A landscape with many peaks, sampled at points; each row gives a point and its height.
A climber steps from a point to whichever of its 2 nearest points has the largest rise for the distance, and stops where none of them is higher. Distance is the straight distance between rows; heights are no part of it.
Z329: 16	-23	-17	-6	-13	-13	-5	-5	-12	13	-8	30	3	-21	-7	43	-23	-5	-7	-2  (h 7.16)
Z406: -10	12	7	25	16	-8	-4	14	9	4	-10	-36	-1	-6	5	-19	0	22	10	-5  (h 1.15)
Z815: -9	5	14	-22	-1	-8	-10	18	4	11	4	-17	-5	20	16	9	-9	-21	-4	-7  (h 4.10)
Z14: -12	35	-4	2	9	17	29	-16	7	-1	-2	-14	11	-3	-14	-21	4	15	9	32  (h 2.02)
Z294: -14	35	-18	-1	14	13	-9	-2	2	3	-12	-6	-3	9	-16	8	2	22	-25	-17  (h 1.04)
Z244: 2	12	10	20	16	1	-2	17	-10	-25	-12	-15	-8	5	-4	-7	7	12	-13	-20  (h 0.06)
Z879: -23	16	-4	13	-4	19	0	-18	21	16	-7	-20	-3	5	-19	-30	21	16	23	-3  (h 2.56)
Z623: -13	6	6	-30	-6	3	-20	-3	8	20	6	-5	-1	27	-8	7	3	-14	5	-9  (h 4.49)
Z644: 11	-22	-9	-8	22	-18	-2	-11	7	-11	10	11	27	-11	-20	14	-26	8	15	33  (h 5.99)
Z249: -29	2	9	15	0	4	-10	1	15	22	-3	-26	2	13	1	-28	16	15	30	3  (h 2.78)
Z960: -6	35	-16	17	0	27	15	-11	5	9	-10	-5	-6	-7	-22	-19	18	24	-11	-12  (h 1.05)
Z883: 4	-38	6	-6	10	-21	-25	17	2	1	8	8	8	-1	16	18	-18	-25	13	11  (h 5.18)
Z117: 3	12	4	-3	20	-13	7	14	-1	-29	0	-25	-9	3	-10	-7	-4	10	2	-4  (h 0.60)
Z754: -6	-5	-8	-5	0	-2	-40	10	14	26	-10	2	9	8	-2	20	-6	-1	-6	-13  (h 2.69)
Z516: 7	11	-6	8	25	4	-9	17	-10	-22	-11	29	15	-11	-9	8	-1	16	-15	9  (h 4.77)
Z996: 7	-28	11	29	-2	-4	-17	14	-14	-26	-2	2	-4	-5	37	6	0	-13	-19	-13  (h 5.49)
Z310: -12	23	0	12	-6	25	15	-17	13	15	-7	-3	8	0	-11	-27	18	13	17	21  (h 2.30)
Z955: 7	17	-7	27	18	8	-9	11	-1	-6	-16	11	12	-13	-3	6	4	23	-27	-7  (h 3.65)
Z165: 20	-18	-15	-8	-2	-9	-8	-15	1	-24	3	18	-1	-3	-36	15	-4	10	5	-5  (h 1.63)
Z536: 5	5	9	-27	-10	4	13	-9	4	-13	13	-5	-27	18	-16	-7	16	-13	11	-13  (h 3.51)
Z965: 7	26	-10	-8	-4	0	27	-13	6	14	-10	-13	-6	-12	7	5	-9	4	-12	4  (h 2.06)
Z94: 11	-11	4	0	-8	3	4	-5	-6	-7	9	26	-4	0	3	-7	15	-11	6	4  (h 3.27)
Z719: -8	40	-9	-18	9	9	24	-11	6	15	-5	-13	9	-7	5	3	-13	12	-18	22  (h 2.24)
Z275: -24	28	-3	10	15	11	-3	8	0	21	-14	6	15	-1	23	4	-3	11	-18	6  (h 2.57)
Z86: 8	-26	-1	1	-27	7	-15	2	-12	23	4	23	-1	-4	11	5	13	-23	-3	-8  (h 2.84)
Z888: -19	1	25	-17	8	-9	-16	23	-6	2	8	-19	-3	34	7	-8	2	-13	17	-1  (h 3.56)
Z721: -4	10	-16	-31	-5	-5	-6	-27	22	7	5	-31	17	0	-35	3	-16	8	6	16  (h 4.79)
Z682: 16	11	-12	-19	-14	2	24	-29	-1	3	-2	7	12	-7	-20	11	-18	2	-1	21  (h 4.11)
Z824: 11	-15	8	4	-12	-5	9	7	-12	-4	3	2	-25	-8	29	1	3	-21	-6	-16  (h 3.72)
Z389: 9	-6	-3	9	-22	17	-15	-1	-10	19	1	34	4	-5	-1	1	21	-3	-13	-13  (h 2.46)
Z331: 12	-58	-6	10	-22	-23	-3	-11	10	-1	7	10	-12	-16	-10	5	-7	-11	34	2  (h 5.38)
Z679: 2	-7	20	28	5	5	12	10	-5	-3	0	5	2	-11	23	-29	17	2	1	4  (h 3.60)
Z462: -6	37	-3	2	-3	24	27	-12	3	4	-2	-16	-18	8	-11	-22	22	12	-5	-10  (h 1.50)
Z288: 13	27	-4	-14	-14	19	38	-24	-7	-2	2	19	-5	-1	-6	-5	9	-6	-3	17  (h 3.09)
Z40: -1	-43	10	11	-10	-13	2	13	-7	-16	18	17	-15	-2	32	-4	2	-24	17	2  (h 0.23)
Z580: 5	-37	3	-15	4	-22	-10	-1	6	-1	17	16	6	5	-1	18	-19	-20	23	20  (h 5.42)
Z262: 4	-18	0	-30	12	-9	2	-15	-4	-14	28	10	26	-1	-19	17	-27	-6	10	36  (h 6.52)
Z127: 2	33	0	-16	-8	20	22	-9	-1	-8	4	-3	-13	19	-24	-15	21	-5	0	-4  (h 2.26)
Z950: 6	-10	5	-44	-11	-7	-4	-13	4	-3	24	1	-5	24	-15	7	-6	-23	14	1  (h 5.06)
Z861: 10	-5	-15	-14	-21	1	20	-15	-23	-6	5	47	-3	-6	-7	30	-12	-11	-4	12  (h 5.75)
Z505: 10	-44	-4	-6	-12	-25	5	-11	0	-1	14	9	-7	-9	-1	17	-21	-15	29	13  (h 5.68)
Z804: -5	5	20	-1	19	-8	17	19	-13	-14	3	-1	-4	6	31	-4	-9	-14	1	14  (h 1.22)
Z464: -2	11	18	-14	6	4	29	2	-9	-1	9	16	-1	8	19	-12	3	-20	8	22  (h 1.70)
Z74: -19	25	3	-4	24	4	-3	21	-9	-12	4	-15	9	20	-27	-16	7	21	13	11  (h 1.06)
Z573: 18	18	-10	-15	-28	10	34	-26	-10	12	-9	22	3	-14	-10	17	-8	-1	-9	9  (h 3.74)
Z964: 6	-28	4	-1	-28	1	-2	8	-20	11	9	23	-20	-7	31	0	8	-35	-2	-13  (h 3.20)
Z544: 10	10	-2	27	-8	15	24	-4	0	6	-4	4	-9	-15	11	-24	22	10	-19	-17  (h 2.91)
Z511: 8	-25	5	21	18	-13	-17	18	-10	-34	-6	12	4	-7	27	18	-17	-3	-7	6  (h 5.45)
Z216: 1	-2	9	7	13	-12	10	5	13	-12	-1	-36	-12	-1	-6	-23	6	10	16	-7  (h 0.96)
Z445: -10	12	6	38	8	7	-2	18	-10	-6	-8	-29	-1	6	8	-25	15	20	-14	-34  (h 1.75)
Z192: -3	16	5	25	8	9	-1	20	-8	10	-14	11	13	-11	36	-1	3	7	-25	1  (h 2.83)
Z542: 10	-14	7	20	-2	4	-4	15	-13	-23	-1	4	-8	-4	20	-5	14	-7	-19	-26  (h 4.64)
Z113: 12	-11	-6	2	-2	3	-3	-12	3	-6	1	29	13	-5	-19	0	9	3	17	22  (h 2.74)
Z198: 22	-25	-10	5	7	-29	-4	1	11	-10	-7	-13	-10	-26	-1	18	-23	7	-4	-10  (h 6.04)
Z970: -10	-1	-5	13	-4	6	-41	18	0	22	-12	17	15	-2	13	16	4	5	-22	-16  (h 2.90)
Z404: -28	34	-8	0	10	17	13	-12	6	29	-10	-2	12	-1	13	0	-3	12	-10	17  (h 2.42)
Z706: 8	-3	-3	17	5	2	-14	11	0	12	-14	17	11	-14	10	11	3	8	-21	-7  (h 3.18)
Z50: 21	-34	-19	-2	-2	-23	-10	-4	-2	-16	-2	16	-8	-21	-8	37	-31	6	-9	-9  (h 6.57)
Z921: -8	-3	16	19	-4	0	1	12	4	9	-4	-16	-4	-2	30	-22	11	-3	2	-10  (h 4.04)
Z311: 9	12	-12	-29	-17	5	4	-35	9	2	9	-10	30	-5	-41	12	-18	2	5	23  (h 4.47)
Z627: -2	-35	8	26	-6	-8	-37	23	4	12	-9	-14	7	-11	31	-6	7	-11	-7	-16  (h 4.67)
Z753: 4	-5	9	21	27	0	-9	17	-16	-31	-4	33	15	-8	17	9	-6	3	-7	14  (h 6.42)
Z972: -2	-4	8	-16	-21	4	-11	-9	14	26	3	2	-6	17	0	-7	12	-19	16	-1  (h 4.19)
Z452: -32	37	-11	-1	20	13	7	2	-3	0	-1	-19	16	6	-20	-9	2	24	6	26  (h 1.66)
Z234: -8	-13	24	4	19	-10	5	18	-15	-37	10	5	-8	8	26	-2	-7	-15	14	10  (h 0.83)
Z483: 6	-27	-17	-20	-21	-9	9	-17	-13	1	8	39	7	-6	-17	42	-27	-8	5	14  (h 6.56)
Z959: -4	24	8	-17	10	12	27	-3	-7	-8	4	15	5	11	-3	-7	8	-5	-1	25  (h 2.25)
Z121: 6	-3	-3	-30	8	-15	2	-12	12	2	11	-31	10	-3	-14	9	-23	0	1	15  (h 5.17)
Z665: 15	-11	-7	-14	17	-34	4	-3	20	-11	-2	-33	-4	-15	-6	9	-30	1	0	-1  (h 5.61)
Z986: -25	0	19	-3	8	-4	-14	19	1	9	7	-25	0	32	-1	-22	8	5	34	0  (h 3.10)
Z172: 10	0	-15	-6	-14	-2	-27	-3	13	20	-9	1	-3	0	-16	14	1	8	-14	-24  (h 2.48)
Z608: -9	40	-21	-2	5	28	9	-12	-2	-1	-6	2	-1	11	-29	0	14	19	-14	5  (h 0.64)
Z323: 1	-6	4	-43	-2	2	-9	-16	-2	-3	23	5	22	18	-26	7	-9	-17	12	26  (h 5.74)
Z251: 1	22	6	35	5	10	22	11	-9	-8	-7	-14	-5	-7	19	-21	17	8	-28	-22  (h 2.31)
Z375: -4	-35	21	7	7	-12	-13	18	-11	-33	14	8	-14	12	18	-1	2	-21	19	-7  (h 0.46)
Z233: -25	19	-6	33	14	10	-5	11	-4	2	-13	-23	2	-2	-6	-22	11	36	3	-15  (h 1.37)
Z225: 12	-1	-1	-42	-14	-10	12	-23	8	-3	15	-18	-14	15	-23	5	-6	-20	8	-9  (h 4.54)
Z929: -17	-21	13	29	-11	-3	-23	20	2	16	-7	-31	3	1	38	-17	12	-8	-4	-25  (h 4.42)
Z235: 10	16	0	-1	-4	-5	22	-7	15	8	-9	-30	-24	-11	5	-13	2	10	-7	-14  (h 1.79)
Z5: 17	-20	-17	5	-1	-1	4	-17	-10	-25	4	46	2	-9	-22	12	-2	11	5	9  (h 2.20)
Z788: -11	21	1	1	3	0	3	8	12	11	-13	-33	-16	-3	18	0	-7	6	-14	-25  (h 1.51)
Z209: -19	19	-8	-1	5	6	-10	2	10	11	-12	-24	-9	10	-7	4	0	17	-11	-28  (h 1.30)
Z78: 17	-7	-8	1	-5	-7	-20	0	8	-10	-8	-8	-18	-3	-15	4	6	8	-13	-35  (h 2.03)
Z80: -4	6	0	15	-21	17	-2	-5	0	23	-3	11	-1	-4	7	-15	25	5	-17	-18  (h 2.40)
Z769: 7	-16	4	-13	-20	6	-2	-11	1	9	9	19	-5	10	-8	-4	11	-22	24	7  (h 3.81)
Z659: 2	-23	15	9	6	-17	-27	23	2	10	-2	-2	5	-2	28	7	-8	-16	2	3  (h 4.94)

Two climbers start at each pair of points below. Name the first point that both come to, or write never.
Z14, Z959 -> never
Z804, Z275 -> never
Z235, Z172 -> Z706
Z311, Z452 -> never
Z78, Z788 -> Z706

Call two points neighbours if one is among the 2 nearest of the other. Go from one point of each pair to the other, from neighbour to neighbour, staying as high as possible. Name the lowest point that can't be avoided.
Z544, Z996 -> Z80
Z505, Z623 -> Z117
Z262, Z505 -> Z580
Z996, Z753 -> Z511
